Each row is a point on a tangle of strands that fork, close into loops and nearly touch. The rows are in no order.
Two points are linked if the straight distance between their rows is under 39.6. Some points are linked to none.
K536: [ -1  -7 -15   2  -1   0   3  -4   4  -7  16  13 -10 -10  18  18   5 -15
  -6  21 -13   3   2]
K491: [  5 -15 -19  -1  -2   3   2  -6   4  -2   0  15   0  16 -12   2   4  -6
  -3  12 -16   2   7]
K760: [-10  15  12  -1  -7   5  -2   2   5 -14   9  -5  -9  11 -15 -27  -1  11
  -1   5  11 -15  -4]
K981: [ -8  14  10 -19   6  15   5   6  15  -2   4   2   6  -9 -14   3  -8  -9
   4  -4 -15   2  21]
K996: [ 19  -1   5  -2  14  -9  -7  -4   8   4   3   3  11 -20   8   9  -4  -5
   0   8 -16  10  -2]
K389: [ 18  -7  -2  19  -5 -14   4  -5   5   7  -3  -6   2  -1   6  11   1  11
   4  14  15  -6   9]
K713: [  3   7  16   2  -3 -23  -5 -13   7 -16   8   1  -5 -22  24  -2   5   2
  -3  28   5  -3  -2]
K743: [  9 -14  16  -9   8  12   3   2 -16   8  -5 -11  -7   1 -15   0  13   8
 -11 -11   9  -8 -13]
K724: [  5 -13  18  -4  14  -1  -9  -1  -7  -2  -5  -3   0  -7  -6  -3  13  -7
  -8  -5   5  -3 -18]
K943: [ 10  10  10 -13   0   0  -1 -12   0  -3  -2 -15   8 -12  -5   8  -2  15
  -8  -6  -8 -19  11]
K154: [ 21 -21  -1  -8  10  -6  -3 -15  -3  -4   3   4  -3 -14  -3  12   9   6
 -22  28 -13  -6   1]
K419: [-21  35   4  -1 -15   2   0  18  -5 -12  12  -3  -9   2  16 -20  -6   2
   1  -1   1   3  -5]
K734: [ 18  -8 -23  -2   4  -6   1  -2   6   1  -7  15  20  18 -16  -1  -3  -1
   3   1 -15  -7   7]
K338: [-15  30   2 -12 -12  -4  -6  11 -18  -9 -12 -15   5   6  10  -3  -6   0
  -5 -18   4 -15  -7]
K7: [  1  11  -8  16  -2  -8   9   2   9 -11  22  17  -5  -4  16  -5   0   0
  12  17 -13   7   2]
K336: [  6   5  -4   0  11   2   4  15  -7   7   9  11  17   6  -6  -6  -4  -5
  12 -23 -21   4  -4]
K47: [ 10 -29 -14  -6  10  -5 -10 -12 -17   1  -5   5  -5  -4  -3  11  14   0
 -27  25 -19   7 -10]
K360: [ -6 -12 -10  -7 -11  14   2  -5  -3  -1   4   4 -20   6   3   4   6   2
 -12   5  -1  -1  -5]
K204: [-22  23  -1 -13 -15  -3 -13   3  -2  -9 -16 -11   4  15  -1 -13 -11  -5
  -1  -8   8  -9   0]
K282: [ -5  13 -15  10  -9  -3   1  -3   1 -10   9   6  -2   4  18 -17  -4   8
   5   7 -12   4  -3]
K13: [  3   4   2   4  -3   5   6  10 -16   5  -2  -5   2   8  -2   0  -3   1
   7 -22  14 -11  -5]
K650: [ 12 -19  -7  -5  -2 -10  -5  -7  -3  -3 -10   5   6   5  -9  12  12   1
  -9  13   7  -8  -7]
K664: [ -1   4   4   5  -8  -5   1   0 -11 -11   4  -6  -2  -2  13   2   3   3
  -2   5   6 -11 -12]
K405: [ -7  -2   3  -6  -8   4   1  -4   7   8 -20  -5  -4   7 -10  12  -5  -7
   2  -7  17  -6  11]
K208: [  3   5  -9  15  -6 -17  -8  -7  11  -3  -6  -6  12   8   2 -15  -4  20
   4   9   0   0   3]
K868: [ 24 -14   1   6  12 -12  -2  -8  -8   2  12   8   6 -18   1  12   4   2
  -7  14 -12  -7  -2]
K651: [ -9   3   5  -1   0  19  17  15  -2   7   5   6 -13  12 -16   9  -8 -14
   7 -15  13  -3  12]
K333: [  1 -16   1  10  10 -21  -3   6  -3  -8  14  16   9  -4  -1  11  13 -20
   1  11   4  -8 -16]
K274: [ -8  10  10  -5  -3 -10  -9  -3 -12 -10  -3  -8  -5 -12  23 -13   9  -1
  -2  -4   2   6 -21]
K691: [ -9 -24 -18   9   1   7   1  -2  -5   2   6   9 -14   1  10  12  10 -16
  -9  14  -7   4  -5]
K79: [ -1 -14   9  17   4 -10  -1   7  -5   0   3   3   0  -4   6  12   8 -18
   9   0  19  -2 -21]
K105: [  1  -2   8   5  15   0   7  14 -11  -7  20  13   1  -7   3  -4  11 -15
   6  -7 -11   5 -15]
K309: [-17  26   8  -2   3   9   1   7  10  -2   7  -2   2  11 -22 -21 -11   9
   1  -3  10 -10  11]
K243: [ -8  17   3  -9 -14   8  -2   8 -27  -3 -11 -23  -2   6   6   6  -9   5
  -9 -11  19 -20  -5]
K729: [ -7   7 -17  12 -10   4   6   9  10  13  -7   6  -1   9   7   8 -13  -9
  18 -11   5  15  19]
K151: [  6  -1   6  -4  -1  11   6   3 -13   0  -8 -11  -3  10 -20  -6   7  26
  -6  -8  14 -12 -13]
K802: [  2   0   1   4   0  11  13  -3  22   2  12   7  -7   2 -15   0  -5  -5
   6  10  -5   0  22]
K810: [ -5   2   5  -4   3   0  -3   5  10   8  -5   4   1  -6   2  -7  -6  -9
  10 -12  -7  21   5]
K985: [ -3  18  -2   5   3   8   5   4   9   5   9  -3   8  -4   2 -12 -11  16
   3 -12 -13   9  17]
K5: [-10  -4  -7  12 -11   7   7  -3  16  12 -14   3 -12  11  -5   9 -10 -14
  10  -4  19   8  15]
K643: [ 12 -19  -4   4  -2  -8   7  -4  -4   5 -13  -3   1  14 -20   5  12  23
  -4  13  13   1  -8]
K148: [ -4  -7   3  15  -1  -2  -2   3  -4   7  -1  -8   0 -14  20  24   1 -13
   7  -5  20   2  -2]
K322: [  0  10   5   6   5  -4   9  19 -12  -4   7   8  13  -9   6  -2   0  -8
  18 -15  -7   4 -11]
K970: [-18  20  10 -12   4  17   4  10  20   5   8   4   5   2 -19 -17 -14  -2
   5  -7   1   5  22]
K367: [-11   9 -11   5 -10  10   8  12  -2   5  21  11 -17  13  19 -15  -7   1
   6 -10   0  17   1]
K622: [ 10  -7 -14  15 -12  -8   0 -11   5   8 -12 -10  -2   2   9  -4  -1  22
   5  10   9   7   3]
K99: [ -4  17  11   7  -4  -3   4  16 -15 -10   5  -5   4  -1   5  -1   2  -6
  10 -11   9 -12 -14]
K948: [ 14  -2  -1   3  -2   1   9  -9  -6   4  -1 -11   3  -6   1  21   4  15
  -3   3   5 -16   7]
K475: [-11   6  10 -14   1  -5 -13  -6   1  -4  -9 -12   4 -19  21  -7   0  -1
  -2 -11 -12  18  -8]
K804: [ -9  -2  -2  -5  -3  14  10  -1  -3   7  -2  -1   1   1 -12  27  -4 -16
   3  -6  12 -12  14]
K554: [  0   1  -6   5   3   1  -5   1   3   8  -1  -1   4   6   7 -19  -5  14
   5 -17 -11  19   0]
K3: [  0   6   4  -9  -9   3  -2  -4 -15   1 -20 -20   5   8  -2   0   4  23
 -11 -12  12 -12  -7]
K67: [ -2   8 -14   7  -3 -16  -5  -2  10 -11  -3  11  18   1   8 -14  -2  -2
  11   5  -6   4  -2]
K263: [  3   1   5  -9   2  -1  -1 -10   5  -5   4   1   2 -12   4   8   1  -6
   0   8  -7   2   7]
K494: [ 11   2  19  -3  17  -1  -4  -1   2   0  -1  -8   8 -12 -13  -8   2   4
   3  -8  -5  -8  -8]
K65: [ -9 -20   2   5   3   4  -6  -3  -8  15 -10  -6 -12  -1   9  19   5 -10
  -5  -7  18   8  -5]
K594: [-19   5  -7  -8 -11  10  -1  -3  11   1   5   6 -22   6  17 -14  -5   1
  -2  -4  -6  15   7]
K952: [ -1  12  16 -24   5  10   0  -9   5  -4  -2  -4  13 -12 -18   7  -1   1
  -6  -2 -12 -15  15]
K356: [  5 -25  -7   1  16  12  -2  -1 -15   6   7   5 -12   1  -2   2  10  -8
 -19  13 -19   6  -4]
K371: [ 14 -24 -11   9   2   2   5  -5  -4  13  -7  -1  -4   6 -12   1   9  15
  -7   8  -4  12  -3]
K70: [ 23 -18   5 -10  14   0 -12 -13   0   9 -12  -7   3  -8 -13  10   2  -2
 -14  15 -14   2   3]
K767: [ -8   7   5  -6  -1  19  12  15 -10  12  10  -1  -6  13  -8   0 -12   4
   1 -31   8  -7   6]
K206: [ -9   5 -14  12 -11   1   9   3   0 -11  18   8 -11  -4  27  13   6  -6
   5  13   0   4  -1]
K215: [ -7   6  19  -2  -1  -7  -4   1   3 -15   1   3  -7   5  -8 -19   3  -6
   4   1  16 -10 -20]
K818: [ -1  15  14   8  -3  -5  -1  -5  19  -2   1 -18   0  -6 -10 -10 -10  10
  -1  16  12  -7  17]
K826: [12 -8 -3 23  3 -4 10  5  6 10 12  3 -1 -2  8 -5  2 -1 14 -1 -3 15 -3]
K401: [-10  -4  -2 -14  -1   7  -7 -10  13  -9   0   6 -16   0   0  -6   1  -6
  -6   7  -9  11   3]
K428: [  5 -23  -1   4  -2  13   1  -7  -3  23 -10 -10 -13   2  -2  16   2   8
  -9  -2   6  10   6]
K995: [ -4  -4   8 -12   7  -7 -17  -3  13  -2 -10   3   7 -14  11  -8  -2 -12
   8  -2  -9  29  -7]
K599: [-16   8   2  -8  -6  -6 -10  -3  12  -2 -24  -2   2   9  -8 -12 -11  -6
   3 -11  16  -2   2]
K320: [ 27 -10 -11  -8  10  -1  -9  -8   0   6  -9  -1  18   3 -13   1  -4   4
  -5  -2 -17   0   0]
K816: [ 10 -15  -6  -1   4 -30  -7  -3  -1 -12  -6  14  13   3   4   8   7  -8
  -2  13  11  -9  -4]
K667: [  0  14 -13  -2   5   7   5   8   8   3   6  10  15  10 -10  -8  -6   5
  12 -14 -17  -1  11]

How many points has the smallest loop of links through each point below? Write 0 if it is on no loop.
K868 => 9
K650 => 9
K667 => 11
K282 => 0

A fork is a point with three links, a tip a point with one. Leave the first point through the second and follow the links. Name the first fork or tip that comes.
K943; K948 => K691
K494; K724 => K405
K67; K208 => K215
